The views of a scene show one set of named points, each view turned or mirrored, and shifted as a whole, with a little noise and some points left out.
In the rows, 100 means zero.

Scene 1
View 1
Zatu: [105 101  97  77 112 124 118 115 119  91  92 112 134  87 110 106  99  96
 114  89  94 115 102  66 116  80]
reda: [134 110  71  94 123 119  98 121 138 102  88 138 115  93  98 115 117 131
 114  68 123 115 103  82 132  44]
rop: [ 93  94 112  66 141  95  81  99 111 102  95 152 135  71 113 101  40 116
 126  98 150  54  92  68  62 102]
lagef: [147 123  63 102 132 110  83 127 156 118  97 155  95  93  99 107 122 131
 117  57 145 129 121  96 127  35]
vik: [ 77  80 121  58 133 111 100  92  92  82  92 130 154  77 118 103  36  98
 125 113 115  59  83  66  72 120]
Vesi: [113 117  86  83 129 122  98 114 136 110  99 124 114  94 113 103  97 100
 120  78 105 141 113  90 122  74]
sos: [129 120  71  97 118 145 114 112 137 100  90 107 110 101 111 111 131  90
 111  66  75 188 117 101 164  63]
rade: [110 105  87  80 123 125 110 110 121  94  87 118 128  91 112 107  93 101
 115  85 102 125  98  79 123  81]
fafet: [101 112  92  80 121 131 115 108 126  95  97 106 123  91 119 103  95  86
 116  89  80 146 107  80 123  87]
kaz: [117 111  76  87 126 129 103 106 128  96  89 120 118  94 111 111 100 100
 116  78  98 141 101  92 131  74]
sebe: [ 97 109  98  77 128 121 102 106 126 100 100 125 126  87 117 101  78  95
 121  88 105 119 106  83 103  90]
Sadev: [132 108  70  95 126 112  97 122 131 102  83 149 118  91  94 118 113 141
 111  67 138  95 103  74 119  45]
fuvo: [104 102  89  79 108 128 124 121 122  86  89 109 134  94 104 114 111 105
 107  87  87 119 106  65 129  70]
goki: [ 98  87  88  75 110 126 124 111 102  72  73 107 147  89 102 120  99 109
 105  91  90  91  81  56 123  83]
zefog: [ 90 104 111  67 132 102 100 114 123 112 109 130 126  82 120  93  62  97
 122  99 117  98 114  67  80  93]
pivu: [124 113  69  94 125 140 107 110 132  95  82 119 112  97 103 114 117 104
 110  74  94 154 102  97 146  66]
Lave: [ 75  74 107  59 115 133 129  97  86  64  74  97 164  82 109 116  65  96
 106 115  81  73  66  50 102 118]
buzug: [ 85  92 106  69 105 133 139 119 106  76  86  93 150  92 111 111 101  90
 107  99  66 111  95  52 123  90]
View 2
sos: [ 95  74  83 165 128 104  74 133 116 135  54 112 112  88 119  87  93  88
 124  71  97 108 101 125  95 139]
fuvo: [117  84  78 106  91 105  81 128 120  95  82 108  96 108 100  97 104  90
 111  82  89 130  98 103 115 118]
reda: [112 103 105 128 113 110  73 135 137  99  63 100  93  93 111  77  89  89
  80 107  98 120 109  74  85 105]
buzug: [123  75  67  82  79 117  81 123 101  87  91 118 100 120  87 111 105  91
 132  63  82 132  88 111 138 117]
goki: [123  89  78  72  76 121  85 133 111  83  74 108  87 120  89 104  88  98
 112  77  86 138  92  93 116 113]
Sadev: [117 117 111 115 106 113  73 141 145  89  65  94  89  98 100  73  89  91
  73 116 101 123 103  57  84  96]
lagef: [101 120 117 160 134 105  66 136 151 116  59  90 100  87 111  60  94  83
  67 123 102 105 113  60  73  96]
Zatu: [119  91  79  98  91 117  76 124 116 101  84 107 101 109  90  92 105  84
 115  83  89 118  90  85 124 106]
rop: [146 125 100  39  78 150  71 120 126 103  71  89 107 135  50  78 105  72
 109 107  89 101  77  19 126  46]
Vesi: [115  96  91 131 117 113  66 129 119 125  65 103 113 104  97  79 106  80
 115  91 100 100  95  79 108  98]
fafet: [117  79  74 119 110 113  73 122 103 123  76 112 115 111  89  93 106  81
 133  71  90 104  89  98 124 110]
vik: [149 105  80  19  64 153  79 119 103  98  75 101 109 146  48  95  98  79
 133  85  83 111  68  43 143  57]
pivu: [111  86  89 140 119 110  74 138 122 124  54 106 109  99 111  84  83  93
 115  80  93 115 101 102  91 123]
zefog: [128 105  85  80  95 132  68 115 119 110  87  98 112 120  65  87 127  66
 115  96  92  96  84  53 142  67]
Lave: [143  86  65  30  55 141  88 123 100  83  82 112  98 141  61 113  92  95
 144  60  81 133  75  86 139  98]
kaz: [114  92  91 123 115 118  76 131 118 120  56 105 109 102  98  84  90  90
 116  80  96 108  94  91  98 108]
View 3
sos: [ 72  90 119  67 118  76 113 101 119 144  97 115 125  69 131 136  62 147
  96  65  78 118 107  99 125  57]
buzug: [106  98  93  94  97  74  89  91  71 108 109  83 101  62 114 116 108  96
 104  90 106  99  90  96  98 131]
reda: [ 95  74 108  63 111 111 127  70 122 107  91 123 103 126  89 127  69 128
  75 106 107 108 102  93 133  84]
rop: [124  62  79  64 105  91  71 114 127  58 110  96  41 156  76 113 108  89
  80 151 138  74  69  83  92 139]
fuvo: [101  88 103  82 102  90 109  81  92 115 101  97 111  84 109 124  87 116
  91  92 104 107  93  93 114 110]
kaz: [ 86  82 113  66 114  84 100  97 118 117 108 112  93  97 110 127  69 128
  93  98 102 107  97  95 114  81]
rade: [100  89  99  74 103  92 107  83  95 102 109 101  94  99 100 115  92 109
  95 113 111 102  92  95 108 114]
Sadev: [ 98  73 103  60 111 118 129  66 122  95  94 123  95 143  79 121  77 122
  76 119 117 110 100  88 132  95]
goki: [101  91 100  77  92  92 112  74  76 100 117  95  93  92 101 102  96  99
 100 113 117 104  93  96 105 124]
pivu: [ 77  84 120  64 114  82 114  97 116 125 108 120 103  87 116 125  65 135
  96  88  95 115 105  99 124  69]
fafet: [ 97  86 105  80 113  70  86 118 111 117 102 101  97  79 122 131  87 123
  97  87  93 100  86  92 105  97]
zefog: [120  72  82  81 115  86  73 124 125  84  90  95  75 124  98 137 100 106
  78 116 114  83  71  85  94 125]
Zatu: [105  84  90  82 104  84  98  99  99 106 103 100  98  93 106 120  92 111
  91 101 105 103  91  91 108 112]
Lave: [110  91  91  86  93  68  73 105  80  90 125  80  75  82 105 104 109  83
 106 113 119  91  77  96  83 143]
sebe: [104  76  97  74 114  79  84 115 120  99 103 101  83 106 107 126  88 117
  89 107 108  94  82  88 102 107]
vik: [122  78  81  77  97  73  59 115  95  62 124  78  44 121  86 102 118  78
  94 144 137  76  67  90  76 154]
Vesi: [ 93  75 103  67 121  89  95 112 133 112  94 111  96 107 112 141  78 131
  86  96  95 102  90  91 116  86]
View 4
rade: [ 75  80  78  87 112 104  95 105  83  96  80  89  87  95 105  85  86  66
 110  73 118  96  86  98  97  94]
buzug: [ 69  78  57  90 113 107  77 106  70  96  83  83  72 109 121 115  71  41
  94  47 118 115  86  96 100  83]
reda: [111  95 101  94  93  99 125  95  79  86  71 104 101  71  83  68  96  86
 111 107 114 102  72 108  95 105]
sebe: [ 71  94  80  90  97 101 120  88  77  95  93  81 106  98 119  71 102  60
 106  63 108  89  97  82  93  97]
Sadev: [ 99  84  97  91 104 105 124 104  90  96  62  96  99  65  77  65 100  98
 117 115 109  84  68 108  94 103]
fuvo: [ 89  86  79  91  98 103  97 101  67  87  78  93  81  95 102 100  77  60
 102  70 118 117  84 104 102  96]
kaz: [101 102  98  95  92  93 112  80  77  90  96 101  99  93 111  66  91  58
 110  78 120 108  94 100  89 106]
vik: [  8  65  56  82 139 116 102 117 101 126  90  53  96 106 138  83 105  67
 127  39 104  45 103  68  93  84]
sos: [134 117 102  93  70  85 110  63  56  71 103 121  99  98 103  77  77  43
  93  73 127 149  91 112  87 112]
pivu: [116 103 106  95  81  90 108  74  75  81 100 113  98  90 102  68  80  56
 110  84 129 126  90 109  92 108]
lagef: [125 104 113  96  81  98 155  84  72  85  65 107 118  62  73  47 111 103
 108 125 104  95  68 105  93 115]
rop: [ 20  72  65  86 133 119 128 114 105 126  76  56 112  90 122  61 121  88
 129  67  92  31  97  65  95  90]
zefog: [ 49  85  62  89 103 115 134 104  74 105  73  65 113  99 122  76 113  69
  95  58  91  73  94  73  96  92]
Vesi: [ 97 102  90  91  87  97 131  79  67  88  90  98 112  88 106  67 106  62
  98  74 113 105  97  92  98 104]
Lave: [ 30  66  53  84 140 112  61 119  99 116  92  66  71 113 136 106  72  45
 120  35 123  84  96  89 100  78]
fafet: [ 89  98  82  93  87  98 111  79  67  87  99  95  97 105 122  85  87  42
  94  53 119 116  98  92  96 101]

In a view up to two points have been moved. Name them for each view, in the order of its rows, or write none.
view 1 => rade
view 2 => none
view 3 => Lave
view 4 => none
